Points on a hilly landscape, in no order, each with its height.
A climber steps from a point to whichever of its 4 nearest points has the largest rise for the distance, and stops where none of them is higher. Distance is the straight distance between rows; heights are no part of it.
nam: [ 11.4   8.8  -7.5 -21.3 -10.5  39.4 -29.4 -22.1  -0.3  18.7  -2.7 -19.2
  38.5  23.9 -24.9   6.6 -45.4  44.9   5.8 -11.5  45.3  10.7  38.3 -34.9
  51.1  18.7   4.1  -2.2  25.9  -6.1]  (h 3.45)
Menul: [ 21.8   2.6 -13.9  -8.2  -9.2  42.5   0.8 -15.0   2.7  -1.0  -5.3 -19.0
  30.1  23.1  11.8   5.0  -5.3  31.3   4.0  -4.9  10.8  33.2   8.5  -0.5
  50.1  -2.8  -1.5  -5.7 -13.4   0.9]  (h 7.16)
fek: [-40.2  -9.4  -4.6  38.4 -20.2 -43.5  -6.8   8.6  -7.6  -1.9 -14.1   3.0
 -11.1  10.1  20.8 -23.6  37.5 -27.4   6.1 -20.9   4.3  13.0 -77.0  37.0
 -10.1  -4.7  -6.3  -3.5  14.7  29.7]  (h 1.75)
kuza: [ 13.2   7.4  -2.2 -23.2 -32.3   7.5 -15.4  -5.1 -22.7  19.5   3.7 -14.1
   6.9  12.3 -23.1  18.9   2.4  15.0  13.8  11.9   0.3  -6.2  13.7   6.3
   9.2  11.6 -23.0 -21.5   9.0 -34.8]  (h 6.11)
Lema: [-13.4  -5.5 -10.9   6.6 -16.1 -41.2   8.1  17.5  -1.5   5.7  -2.5   0.9
 -21.3 -15.7   7.8 -12.7  12.0  -4.4  -7.7   2.9 -12.5   0.5 -39.6  15.9
 -28.2   2.7 -14.4 -10.6  -1.4  13.8]  (h 8.19)
moma: [-13.8   1.6   8.9  21.1 -13.2 -30.8   4.8  -1.3   5.8   3.8 -20.5  -1.7
   4.4   2.6  16.1  -9.7  13.1   1.8   1.1 -17.8  12.9  14.6 -48.5  16.6
   0.0  -5.8  -4.5  -4.8  11.5  29.7]  (h 4.87)
vapi: [-29.9  26.8 -15.8  -8.7 -25.2 -22.7 -10.1 -21.0 -35.8  38.7  -0.2 -47.5
  -0.3  59.7  10.5  15.3  20.6  20.5  43.2 -47.3   5.2 -28.5 -36.6  32.0
  25.6  41.3 -30.3  -6.0 -21.7 -30.9]  (h 3.30)
Solid: [  8.1  -8.3   8.8  -8.2  -0.9  19.8   4.6   1.3  29.7 -20.5   6.1  -5.5
  -4.6  -9.1  28.8  -3.7   3.2  12.8   9.2   5.6 -12.2   1.8  12.0 -14.3
   1.5  -9.8   0.4  14.1 -12.5 -12.5]  (h 4.44)
dob: [-21.5  -4.7  -7.8  20.7  -9.6 -52.2  13.3   2.3 -15.3  -3.4 -21.2  -4.4
  -3.7  -5.8   4.4  -9.4  19.7  -5.1   0.9  -3.7  12.7  -3.5 -49.5  17.5
 -25.6 -11.0   1.4 -27.0   6.0  27.2]  (h 5.71)
nuli: [ 11.0  -6.0 -28.2 -31.8 -19.5   1.7 -12.7   3.0 -15.1  35.4   0.2  10.7
   4.2  -0.5 -31.4   9.6 -17.2   9.8  -1.2  23.5   8.9  29.0  38.0 -11.5
 -12.5  -0.7  -2.0 -28.6  26.8 -16.3]  (h 3.84)
nabov: [ -2.3  36.8  12.2   3.7  61.5 -16.0 -23.8 -22.2  34.3 -19.2 -17.4  24.3
  13.3 -30.9  21.8   7.1  -8.8  28.2 -44.5 -22.4  31.1  11.4  20.1 -30.8
  12.1 -22.5  40.3  29.7  -1.9  39.0]  (h 7.45)
nop: [ -8.0 -12.7 -16.6 -20.7 -18.0 -42.4  33.8   5.5 -27.6   3.1   1.4   4.5
 -12.6 -21.5 -30.4  -3.9  -8.9  -6.0 -10.9   7.1   7.1  19.4 -13.4   3.4
 -49.8 -13.4 -18.4 -37.2  38.2   7.4]  (h 4.66)
bola: [  0.3 -34.2  -0.9   0.6  -5.7 -13.0  24.2   6.1   2.6  -9.9  14.1  15.9
 -12.6 -34.5 -15.5 -14.3  -1.1 -16.6  -5.3  25.7 -16.6  -2.9   1.5   0.9
 -31.5   0.1   6.5   5.7   7.5 -16.5]  (h 5.79)
Gov: [ -2.8  31.6   4.1 -17.0  -7.9 -14.2  -4.6  -8.7 -13.2  13.7  -7.3  -6.2
  13.1  13.4  -3.6  -9.7  10.8  25.2  -3.9  -6.8  37.1  17.6  -1.6  -1.2
 -17.1  -9.8   2.2 -19.0  14.2  40.0]  (h 6.03)
rubuv: [ -5.8  -6.1   5.3  -6.0  21.9   0.6  20.8 -10.7  15.8  -7.9 -11.7  20.4
   3.3  -3.5  16.6 -18.3  -3.3  -6.6 -14.1  -2.4  -1.0  19.3 -16.3 -14.2
   8.9 -15.6  14.7   5.0  -8.9  22.7]  (h 6.86)
Mam: [-23.2 -20.4   9.1  27.8   5.7   9.7   2.3  22.0   1.6 -28.8   8.3   2.9
 -20.6  -3.1  37.9 -17.2  29.4 -19.7  20.1 -11.1 -20.1   3.1 -52.2  46.7
   2.1  13.6  -2.0  39.4 -31.6 -15.2]  (h 0.64)
vuba: [  4.9  15.7  18.5  12.9  38.6  26.9  -2.9 -18.1  21.0 -35.3   9.4  46.3
 -15.2 -40.9 -10.2  10.1 -31.0 -22.6 -19.6  21.8   6.5 -15.5  65.9 -73.4
 -21.6 -14.4  31.1  21.2 -11.1  -0.5]  (h 6.61)
bulot: [ 35.0 -11.0  -7.1 -14.7   7.5  55.1  -5.2  -3.4   8.0   2.8   3.9  15.9
  17.9  -4.1  -1.0   3.9 -27.0   1.9   1.6  23.9  14.1  17.4  63.9 -22.8
  39.8  10.6   8.2   8.0  10.2 -18.6]  (h 4.99)
ril: [ -6.9  -7.9  19.6  11.8  20.0 -13.8   5.3 -12.4  26.7 -21.1 -12.5  26.5
 -21.8 -16.6  29.0  -2.5  -1.4 -22.8 -28.7   6.8 -19.2 -13.9 -28.5 -12.0
 -17.0   5.0  -2.6   8.1 -13.7  16.2]  (h 7.51)
roset: [  8.8  26.4   5.3 -25.6  -1.5   6.8  -2.2 -15.4 -30.2  48.0 -17.4 -36.1
  36.3  54.6 -31.3  12.0 -18.7  56.8  14.7 -25.5  38.3 -11.8 -22.6  -4.8
  21.9  15.4   9.4 -19.1  20.0  12.7]  (h 6.06)
Fomo: [-28.6 -18.7  36.2  43.4  16.5  24.0  -3.1  -2.2  37.1 -29.3 -11.5  -2.3
 -10.5 -11.5  50.9 -14.8  21.0 -22.7   2.6 -11.1 -14.4 -15.3 -39.4  27.9
  17.5  11.6   4.1  25.4 -34.1   4.5]  (h 0.03)
zof: [-23.6 -26.3  20.7  51.5  24.3 -17.2  -2.3  11.1  17.5 -30.6  14.2   2.9
 -32.6 -34.0   9.0 -10.0  12.9 -45.9  24.9  -2.2 -33.8 -55.0 -35.8  14.5
 -40.7  19.8  -5.1  22.2 -12.3   1.4]  (h 4.74)
Mafum: [ 13.6  -5.2  -7.0 -10.3 -14.1   3.5  10.5   4.8 -20.6   5.9  -1.1 -29.8
 -19.0  11.3  12.4   2.9  26.3   0.8   3.3  -6.0 -13.7  -1.0   8.3  26.4
  22.9  -5.6 -26.1   5.9 -20.1 -34.4]  (h 5.12)
vef: [ 10.1 -15.8  13.6  -3.3   7.7  11.2  15.7  -0.7  11.7 -15.0  22.5   0.6
 -26.4 -17.5   6.3  -0.2  -2.6 -31.6  10.6  34.2 -33.4 -16.9  10.5   4.2
 -28.6  16.0   0.2  17.2 -11.8 -29.5]  (h 5.62)
gegod: [  5.4   7.6 -20.2 -30.5 -15.4  -3.6   3.4  -4.4 -13.5   2.5  -8.1  18.8
  21.1   3.1 -47.8   4.6 -14.1  15.7 -46.6   3.2  19.1  20.1  27.3 -22.1
 -36.1 -14.7   6.4 -25.2  32.2  10.9]  (h 4.59)
foz: [  2.1   8.7 -24.1 -17.6  10.9 -13.8   5.5  12.1 -19.7   1.2  12.1  37.7
   1.2 -22.8 -38.0   3.1 -17.6  -2.5 -34.1  10.2  -0.1  11.3  25.8 -25.5
 -56.2 -29.1   3.4 -21.9  23.4  18.5]  (h 5.43)
kadus: [ 20.7 -11.0 -19.1 -11.7 -32.1  -7.6  -3.4  38.1 -21.0  15.9  22.8  -9.0
 -21.7  -9.5 -32.0  -1.5  15.2 -23.7   6.7   8.8 -36.3 -10.2  -1.2  28.8
 -24.6   9.4 -26.3   1.4   3.2 -53.6]  (h 4.15)
Tel: [ -1.9  13.3 -14.1 -21.0  13.6  33.1  -7.7  -5.1  14.4  11.7  -3.3  -7.5
  34.4  17.6  -0.6   5.7 -17.6  39.0   5.3  -8.2  40.9  18.0  10.7 -22.5
  41.3 -14.8  19.5   1.7   5.9  29.3]  (h 7.73)
lam: [ -1.6 -24.6  16.7   1.2   2.1 -19.5  22.1  -8.8  10.1  -5.3  23.8  -0.4
 -10.0 -27.2   4.0   0.5   3.5 -35.8  -4.6  23.3 -37.9 -33.5  -5.7   1.3
 -39.0  17.8  -1.7  11.0   0.0  -9.6]  (h 5.56)
Rire: [ 37.6  -2.5 -20.0 -36.8 -44.8  -0.5 -22.1  11.9 -36.1  48.2   9.1  -7.0
 -13.4   5.8 -57.5  21.8 -13.9  -1.2  -1.1  31.9  -0.3  10.4  36.8  -9.0
  -7.5  11.6 -17.9 -34.7  35.7 -52.4]  (h 3.65)
levu: [  8.7  -0.1  -9.2   1.0  34.0  22.7   4.7  -7.9  25.8 -25.5  12.8  20.1
   6.0 -24.4  15.4  13.2 -29.7   9.2 -25.9  -4.2   7.4  21.9  26.6 -36.5
  16.7 -10.2  23.8  19.2  -8.7  12.8]  (h 7.31)
relan: [-19.3  -5.3 -14.2  14.3 -29.5 -43.3 -17.6  37.5 -37.8  25.5  10.6 -34.1
 -11.7  17.3 -13.7  13.3  39.9 -17.2  18.0 -17.4 -22.0 -26.6 -18.7  41.0
   5.9   6.1 -19.7   3.8 -11.6 -31.3]  (h 3.28)
kopig: [  7.6   1.9 -21.3 -23.8   2.0  12.7  -6.4  -7.4   2.4   2.9   6.2   6.0
  23.0   5.9  -7.3   2.3 -16.0  27.3 -16.0  14.8  20.5  21.0  23.5  -8.8
   5.2 -26.7   7.6 -10.5   6.3  20.7]  (h 6.75)
daga: [-13.9  18.4   6.3   4.3  -2.4  -2.2   1.8  -4.4   5.3   3.6 -19.5  -9.0
   6.3  10.5  20.8  -9.4   4.2  12.4  -3.6 -16.1  14.4  20.2 -28.5   3.7
  11.7   5.3  14.7  -3.9 -12.7  32.7]  (h 6.23)
lirun: [-30.0 -27.3  19.9  20.0  -0.1  -7.8   3.2  -4.0   2.4 -13.4   7.1  -4.4
 -31.1  -2.0  31.6 -20.4  22.2 -25.6  -7.2  -7.9 -20.8  -2.4 -41.7  21.2
  -3.9   5.1  -0.8   4.2  -5.8   3.2]  (h 2.94)
vob: [  3.6  38.1  -0.8 -33.4  -3.8 -19.3   4.7  -1.4  -3.7  35.1 -19.9 -25.5
  26.3  46.9 -27.4   5.4 -19.0  45.8  -7.3  -7.5  36.6  -1.6   4.4  -8.0
  -6.4   8.8  18.5 -20.7  31.6  34.3]  (h 4.85)
zodaz: [-28.4 -30.6   7.0  37.8  -2.0 -31.3  -5.1   8.0   1.4  -9.7   2.1  17.1
 -34.3 -31.2  19.9 -21.8  15.6 -44.9  -3.2  -9.0 -18.5 -18.3 -47.0   8.5
 -25.1  -4.1 -15.1  11.7 -12.1  14.9]  (h 4.48)
mazuz: [  0.9  11.0 -19.2 -29.1 -23.4  -1.1 -12.9 -14.9 -30.2  38.7  -1.2 -21.0
  12.6  50.1 -33.3  14.0 -13.9  41.5  26.6  -5.2   5.6  -5.8  -6.8  -5.6
  28.5  13.6  -8.3 -31.8   9.5 -18.0]  (h 7.08)
Kora: [ 10.7  15.3   4.7 -20.8 -24.8  18.8  10.9  -3.0  -8.3  23.5  -9.6 -32.8
  16.2  38.8  15.6   4.9  17.9  37.2  20.0  -6.8   6.0   4.2  -0.7 -14.6
  28.2  -2.2  -8.3 -14.0 -18.8  -7.7]  (h 8.30)
der: [ 37.3 -10.6 -24.8 -27.3 -26.0  13.9  -6.9  -0.6 -13.3  18.6   4.1  20.6
   0.6   4.2 -39.4  16.9 -40.1   8.5 -10.8  37.2   5.5  28.4  57.5  -7.8
  -3.6   0.3 -11.7 -10.4  25.8 -38.4]  (h 3.04)
doka: [  3.1  15.2   8.4  11.4 -32.8  -7.3  -6.8   1.0   0.2  17.1 -17.5 -29.3
  18.7  31.6   5.1   1.1  16.1  19.8  17.2 -13.9  25.1   5.3 -36.6  23.7
  13.2  17.8   9.6 -18.9   9.1  24.3]  (h 5.29)
muzuf: [ -0.2  18.5 -16.9  -1.1  -1.2 -45.7   7.4   4.0  -6.8  -9.1 -17.6  13.7
   4.6   1.0 -11.8   6.0   2.8  19.5 -36.4   3.2  26.9   4.7  -2.9  -4.8
 -37.3 -19.2  13.3 -29.7  29.0  46.4]  (h 4.84)
vel: [ -9.9 -14.3  28.7  28.4  39.3   9.4  10.4  16.2   7.7 -16.8  42.4 -29.1
  -9.5 -37.5   6.3  -3.8  14.0 -44.3  32.9  17.4 -38.6 -58.4  11.0  33.5
 -13.9  30.2 -15.8  35.3 -16.2 -26.5]  (h 2.96)
famo: [ 10.5  -6.5 -23.0 -18.2 -46.3  -1.9  -7.5  20.4 -28.8  31.2   0.8 -11.3
 -17.1  12.0 -25.2  18.2  -8.2   7.8   5.7  24.6 -33.3  -6.7  30.7  33.8
  -7.9   9.3 -16.0 -12.5  43.8 -48.7]  (h 5.03)
tinu: [ -0.5  17.4  -4.3  -0.8  37.3 -15.0 -19.5 -24.8  15.0 -16.4 -17.4  25.9
   3.4 -21.8  16.0 -20.9  -8.8  24.2 -44.4   0.7  17.3   2.3  -4.6 -33.4
  -8.2 -32.9  26.9  -1.6  11.9  34.6]  (h 7.21)
gimi: [ 21.9 -14.4 -18.8 -30.1 -43.1 -27.4   5.9  25.4 -40.3  28.7   0.9  -1.1
  -6.6  -1.7 -34.0  -1.9  12.5 -23.2  -4.2  11.7 -20.7  -1.0   5.3  16.1
 -14.9   5.9 -15.5 -29.8  10.3 -21.0]  (h 4.24)
ver: [ -6.6   7.5  16.4  23.5   1.7  49.3   4.6   5.2   3.3 -15.5  -4.3 -35.8
   2.6  23.1  43.5  23.9  27.9 -11.6  35.5 -21.7 -25.9  -7.7  -9.3  37.5
  60.8  -3.8 -24.7  40.9 -49.6 -30.9]  (h 0.25)
vozab: [-14.6   0.7  27.0  36.0   4.2  32.3   6.1   8.7   8.7 -20.0  32.2 -22.8
 -14.9  13.2  22.5   6.2  26.8 -19.4  23.3 -13.2 -39.0 -27.5   6.2  60.1
  22.2  21.6 -34.0  29.7 -28.1 -46.8]  (h 0.21)
megib: [ 44.5  -8.8  -2.7  -4.5  -2.1  57.8   1.6  16.0  19.7   5.2  12.0   4.0
   0.9   8.2  10.8   3.2 -27.9  -1.0  17.0   4.4 -23.3  16.9  58.5   0.9
  34.1  -7.2 -23.1  18.6 -15.1 -38.2]  (h 5.33)
Dalip: [ 34.4 -27.4  -7.3 -16.8 -10.6  20.4   6.8  13.0   1.6   6.7  21.3   1.5
  -3.7  -3.1  -9.5  -0.5  -5.4 -19.1   4.3  35.9 -29.2   4.4  27.0  -5.7
 -10.8  -2.4 -10.1   4.1  12.0 -36.8]  (h 5.91)
zek: [ 27.2 -13.2   2.2  19.7  30.6  49.5  11.8  11.4  17.4 -10.2  20.4 -10.7
   6.0   8.7  -5.0   7.5  -6.8 -31.9  32.7   2.8 -46.3 -15.6  48.0  21.9
  16.8  27.9 -23.4  15.5 -16.6 -62.6]  (h 3.88)
vofis: [ 17.7  -4.6  -2.6  -9.1   9.8   8.6  13.2 -14.9   6.6 -15.7  30.2  36.1
 -10.9 -21.1  -9.8  -6.1 -25.5 -15.1 -34.9  27.9 -18.6   6.0  56.7 -27.5
 -28.9  -3.1  17.5  13.3   4.3 -14.1]  (h 6.56)
Gefek: [-26.4   1.6   9.5  18.7 -14.6 -34.3 -15.4  -3.2  -2.4  -2.8 -33.9 -11.8
  29.2  28.2  29.4 -10.6  18.8   2.8  13.8 -21.8  40.0  21.9 -68.1  15.1
   6.7   2.0  12.7  -9.5   1.5  48.9]  (h 3.39)
tobuv: [-31.1   5.9 -19.3   7.5 -35.9 -12.2  -5.5  25.0 -33.7  21.4  -7.3 -44.5
 -13.1  21.1   9.6   7.1  32.9   4.1  23.2 -36.8  -1.0  -5.4 -17.3  36.6
  10.1  12.6 -23.6   1.3  -6.0 -10.9]  (h 4.40)
Vub: [-17.2  18.3  30.0   9.7  32.8   0.6 -27.4 -24.2  41.0 -25.7 -14.0  22.5
  22.2 -11.2  42.8  -9.0   2.5  25.0 -19.0 -21.7  35.6  16.3 -15.9 -21.6
  37.4 -21.2  27.9  14.6 -24.2  69.7]  (h 8.26)
vemal: [  0.1  28.7  -4.0 -13.6  16.9  -4.6  -3.7  -7.9   3.5  11.0  -7.2  -0.2
  27.9  12.6 -29.4  -0.2 -27.9  46.9 -20.3 -15.9  52.4  16.3   9.4 -20.9
   6.8  -4.9  31.1  -5.2  34.3  34.2]  (h 6.24)
Ket: [ -4.2  18.9   0.8 -27.2  14.3 -42.6   0.0  -4.9 -10.9  -6.7  -9.1   7.3
  28.0   8.8 -20.7   3.9 -24.7  29.9 -22.7  -5.3  53.7  30.1  13.8 -25.7
 -21.2 -10.4  19.9 -20.0  14.9  44.0]  (h 7.84)
giv: [ 17.3   5.5 -31.8 -23.1 -10.6  -2.1 -17.8 -14.2  -5.5  47.3  -4.4 -15.9
  17.7  47.1 -51.1   7.7 -44.2  32.4  14.3   4.7  33.1   1.1  40.9 -13.5
   1.1  30.5  10.3 -30.9  46.4  -8.6]  (h 4.78)
ravuv: [ -7.3 -15.0  25.3  32.5  20.1  20.9  22.4 -12.6  27.4 -30.4  13.9  -0.4
  -9.9 -15.8  24.4 -14.5   1.1 -38.4  16.3  17.2 -18.1 -26.2   1.3   1.7
  -9.9   3.5  -8.9  25.3 -26.4   4.1]  (h 5.93)
mekef: [  6.4  25.7  -4.8  -7.6  51.6 -25.5  -1.8 -27.0   0.1 -27.5  -7.0  33.2
 -17.6 -30.0  -7.3   0.6 -21.1  28.2 -38.5 -13.7  26.4   7.9  24.9 -38.8
 -34.5 -36.5  29.7 -19.7  30.6  30.7]  (h 6.66)
rabil: [ 14.7   7.3 -14.3 -17.5  -6.0  47.2  -7.4  -2.3   5.4  11.9  -1.3  -0.5
  17.8  15.7  -3.8  17.3 -25.8  17.0  19.7  10.2   6.0  22.6  44.1 -15.6
  48.0   1.4   0.4 -13.1  -3.4 -13.2]  (h 5.92)
Rosep: [ -4.1   9.7 -19.2 -19.0   4.2  -9.3  -0.7 -10.0  -2.7  13.4 -10.7  -9.7
   9.2  -2.8   1.7   1.9   7.3   2.2  -8.4   9.2  -4.1  15.3  -3.4  -0.3
  -8.7 -23.4  -0.1  -7.0   5.6  12.7]  (h 6.43)
nuvo: [-10.9  15.1  11.0  -6.1  19.2 -35.2  -8.2 -13.8  11.5  -0.6 -22.4  15.8
   7.7 -10.8   9.9  -8.5  11.6  20.7 -27.4  -6.0  25.9   8.9 -22.1  -9.6
   2.5 -20.6  18.7 -10.4  -2.7  50.4]  (h 6.59)
biti: [-17.2   1.3  13.2  11.2  -4.7   0.0   7.7  10.5  -5.7  -3.1   9.4 -19.6
  -8.4   3.0   8.4  -3.6  42.6 -28.1  21.9 -13.9 -31.8  -9.2 -33.7  48.3
  14.5   7.7 -24.0  26.7 -22.3 -39.3]  (h 2.91)
zupe: [ 13.3   0.3 -24.8  -6.9 -36.9   7.7  -7.6  17.1 -15.0  23.7   3.5 -32.3
  -3.2   1.5 -11.5   6.5  25.0   7.9  21.2  19.4 -19.1  -5.5 -12.1  36.0
   7.0   1.4  -8.0 -14.1   1.3 -16.3]  (h 5.28)
gizam: [ 15.2  -5.0 -11.4  -4.5   9.3  40.4  -1.3 -19.6  25.3 -18.8  13.9  51.5
   5.1 -17.2   2.6  -2.8 -40.0 -15.5 -35.4   7.8   3.0  25.2  72.7 -54.7
  22.6 -11.6   8.1  24.4   6.9 -18.6]  (h 6.90)
nez: [ -8.9  22.1  16.7  10.8  46.7   5.9 -29.4 -25.6  32.3 -17.3 -16.1  25.2
   9.6 -19.5  25.4   5.2 -19.0  21.0 -39.4 -24.3  20.2   9.6  17.9 -54.9
  32.9 -16.5  46.1  28.0  -2.6  38.7]  (h 7.77)
vuna: [  4.4   9.8  -0.1  -0.9  24.2  42.8  16.8  -1.3  21.0  -9.6  -7.4   4.6
  17.5  14.3  33.3 -10.5  -9.1   6.7  -3.8  -2.1  13.0  35.4  12.8 -30.1
  56.8   2.4  14.6  15.7 -23.0  25.1]  (h 6.67)
doso: [ -0.7  42.3  -3.2 -13.2  30.2 -43.9  -9.3 -13.7  -2.4   4.3 -25.0  17.0
  21.3  14.3 -15.6   8.4 -21.3  43.9 -16.0 -24.5  50.1  18.6   1.5 -18.1
 -12.1  -1.8  29.5 -20.7  38.5  42.2]  (h 5.83)
buner: [-11.9 -12.5  20.1  16.8  20.2  12.2   8.1 -28.8  42.2 -45.6  -4.7  27.2
 -23.6 -40.2  11.6  -9.4  -3.5 -29.9  -8.4   6.3 -15.1 -18.2  -3.9 -23.3
  -8.0 -14.5  21.4   9.4 -19.0  23.5]  (h 6.76)
bada: [ -5.2 -13.8  15.3  21.7  12.9 -15.6  -4.6  35.7  -5.2  -4.2  44.6 -14.3
 -31.2 -12.9  -7.8  -9.9  18.1 -43.4   9.8   7.5 -26.7 -44.8 -13.0  36.4
 -12.0  11.7 -17.2  29.8 -19.0 -43.1]  (h 3.26)
Garog: [ 38.3 -12.8   2.3  -7.3  17.4  36.9  11.0   8.1   8.9  -7.9  19.6  34.6
 -15.7 -13.9  -8.1   2.4 -21.8 -19.8  20.9  32.8 -23.6  -7.3  57.2  -4.5
 -11.4  16.7  -7.4  16.2  17.0 -39.3]  (h 6.27)
Zurur: [ -3.5   2.0   4.7   8.3  22.9 -17.6  10.9 -30.0   8.7 -30.8  -8.0  32.7
 -25.8 -26.2 -10.7  -0.2  -9.1 -17.9 -33.5  11.9   3.7  -8.5   7.2 -40.7
 -35.5 -14.4  22.6   8.0   0.0  13.2]  (h 6.92)
fisa: [ -1.6 -13.8  12.7  13.9  23.4   6.2  -8.4  29.8 -15.5  17.8  36.9 -12.8
 -25.2 -13.3 -20.0   0.5  25.0 -40.3  18.8   6.3 -38.1 -57.6  26.6  50.9
 -17.4  12.8 -28.6  24.4  -3.4 -54.6]  (h 2.49)
Zuv: [ -4.0 -27.9   2.1   4.0  12.8 -25.4  12.6 -12.4 -11.3 -30.5  10.6  30.2
 -29.0 -35.9 -19.8 -12.5  -9.7 -30.5 -22.2  12.4 -12.8 -23.7 -19.9 -29.1
 -55.4 -15.5  -9.8 -13.7  -6.1  18.1]  (h 6.57)
bizo: [ -1.0  -8.6  13.8  12.6  -7.2  24.2  15.8   3.6   2.3 -11.4   4.3  -6.8
   3.0  -4.9  18.8  -9.7  17.0 -17.4  11.5   1.0 -26.9 -28.9  -5.9  20.4
   7.1  11.2  -7.9  30.7 -21.5 -21.6]  (h 5.05)
Kun: [  4.1  -9.1 -31.9 -22.9 -33.2 -16.3   9.1  12.8 -25.3  34.2   0.6 -19.5
   8.4  20.5 -36.0  13.5   5.1   8.4   4.0  15.1   3.7  -2.5   0.6   6.9
 -19.4  13.3 -11.9 -31.9  11.2 -19.0]  (h 5.09)
kub: [  0.8  14.5   3.1   0.9 -20.5  24.0 -13.5   3.5 -12.0  13.1  -1.2 -44.3
   0.5  38.3   7.3  23.5  17.9   5.0  32.3  -7.4  -6.4  -6.4   2.4  18.0
  33.5   7.6 -31.7   8.3 -22.7 -15.3]  (h 6.49)
Zetib: [ -7.7 -15.1  32.5  16.6  10.8  12.4  -6.2 -24.6  44.2 -39.8 -28.4  29.5
   3.7 -10.7  54.4 -15.4   9.1  10.8  -3.4  -2.8  -3.1  24.5 -36.0  -3.4
  17.4 -13.6  21.1   9.2 -26.8  55.9]  (h 6.08)
Lusa: [-18.1   8.9  21.1  19.9 -15.7 -51.6 -16.8  13.9 -16.4  11.2 -34.5 -14.8
  22.0  44.3   0.7 -20.8  12.4  31.7  25.4 -35.5  38.3   5.7 -53.8  14.2
 -12.7  13.6   7.3 -31.7  18.5  42.9]  (h 3.32)
soz: [ -1.3  13.5  17.1   4.6  -4.2  57.5  14.7   5.3  16.2  11.4 -16.4 -24.4
  25.2  24.1  40.4  12.4   3.8   9.4  27.2  -3.4 -18.6   9.3   1.3   2.6
  43.7   7.3   1.1  12.9 -40.4  -6.8]  (h 4.64)
far: [  4.7  16.2 -14.2  -1.7  13.6  42.5 -20.6  -7.1  -1.7  10.2  -3.7   6.2
  31.2   6.0   1.1  11.3 -27.3  23.7 -10.5   6.6  29.1  38.2  40.6 -43.4
  21.1 -14.4  17.5   1.3   4.3  -6.3]  (h 6.62)
zezos: [-19.3   4.8   9.5  13.0 -23.1  -7.9 -13.0   4.3 -13.9  -1.7 -17.0 -23.0
   6.8  33.4  33.2 -13.9  30.1  -8.6  16.0 -17.4   0.5   8.5 -63.5  35.5
  31.6  10.3  -8.8   2.6 -20.3  -1.3]  (h 2.80)
fope: [ 25.5 -34.3 -16.3 -22.6   1.8 -12.9  13.6  -2.9  -3.2   2.0  15.4  26.6
 -18.4 -29.1 -41.0  -1.5 -24.6  -2.1  -6.1  25.7  -4.8   8.0  26.9  -3.6
 -37.1 -11.7  -2.4  -8.7  27.7 -10.4]  (h 6.17)
kav: [ 19.4  12.7 -11.9  -3.7  -1.4  63.6 -15.9  -7.1  13.4   9.2  -2.4   2.0
  38.8   7.9  -7.9  16.9 -45.4  37.0  16.6 -17.2   6.5  36.3  42.5 -25.4
  61.3   6.5   8.8   0.4  -5.6  -5.9]  (h 5.47)
mamel: [  2.6 -12.5  21.0   9.4   9.1  48.0  30.5   0.1  25.3 -14.2 -12.8  -8.2
  13.2  20.8  52.7  -0.8  28.4   0.6  24.1  -2.6  -1.1  16.6 -16.0   3.1
  49.2  -8.7  -1.3  15.5 -42.8  11.4]  (h 4.11)
savo: [ -5.8 -13.1 -16.9  10.4 -13.1 -29.1  14.1  42.3 -23.2  11.6  14.0   3.3
 -24.3 -26.6 -25.0  -1.8  22.8 -38.1   3.4 -11.3 -26.4 -24.0 -32.7  38.0
 -24.3   3.7 -34.0   8.4   9.1 -43.0]  (h 4.51)
siku: [-14.3 -11.0  30.1  26.5  19.6 -10.8   9.5   0.4  35.5 -43.1  14.8  20.9
 -25.5 -41.2  19.3 -12.2   3.1 -42.8   1.1  13.9  -9.9 -51.3  -7.2 -37.1
 -44.3   8.0  11.3   7.0 -16.9  12.5]  (h 6.22)
dubir: [ 21.8   6.4  15.1  16.1  24.3  -9.8 -10.9 -25.6  12.3 -30.8   7.2  47.7
 -25.8 -48.6 -22.4   6.8 -18.3 -19.2 -27.0  21.8 -14.9 -38.4  38.3 -52.8
 -47.0 -22.5  24.9   2.1  -8.4  21.3]  (h 6.77)
duk: [-11.1  -7.7 -17.8 -10.0 -40.1 -31.3   5.5  21.6 -40.7  30.2  -1.1 -26.3
  -1.0  22.2 -18.9  13.9  26.0   8.8   8.3 -14.9  -1.3  -7.8 -26.3  26.4
  -3.0  10.6 -15.6 -38.6  -0.2 -12.2]  (h 4.45)
Zosaf: [-22.5   0.5   5.1   6.3 -27.7 -25.5  -0.1  23.1 -25.8  -3.0  -3.0 -13.6
  -6.8   1.0   3.1  -0.4  34.8 -14.5  13.5 -15.8   0.2   1.9 -43.6  32.2
  -1.0   2.9  -3.9  -1.6  -4.2  12.1]  (h 6.01)
satid: [-18.7 -18.1  -5.2  12.0  -8.5 -52.2   9.2  10.9 -11.3  -8.2  -0.7   5.0
 -16.2 -31.7  -4.9 -18.4   5.3 -26.7 -11.9 -11.9  -9.4 -12.4 -60.8  16.2
 -36.4  -6.0 -14.8  -7.0  11.6  -1.8]  (h 6.58)

Call two points neighbours if one is among the 4 nearest of the other. Go from one point of each pair to the other, from neighbour to neighbour, staying as high as possible. Name the lowest point that can't be avoided.
Lema / Tel -> moma
Vub / Kora -> vuna
Tel / Kora -> Menul
ril / Vub -> rubuv

Where does a climber stop that starts at each point below?
Mam -> ril
vozab -> ril
duk -> Kora
kadus -> Kora
nuli -> Kora
biti -> ril
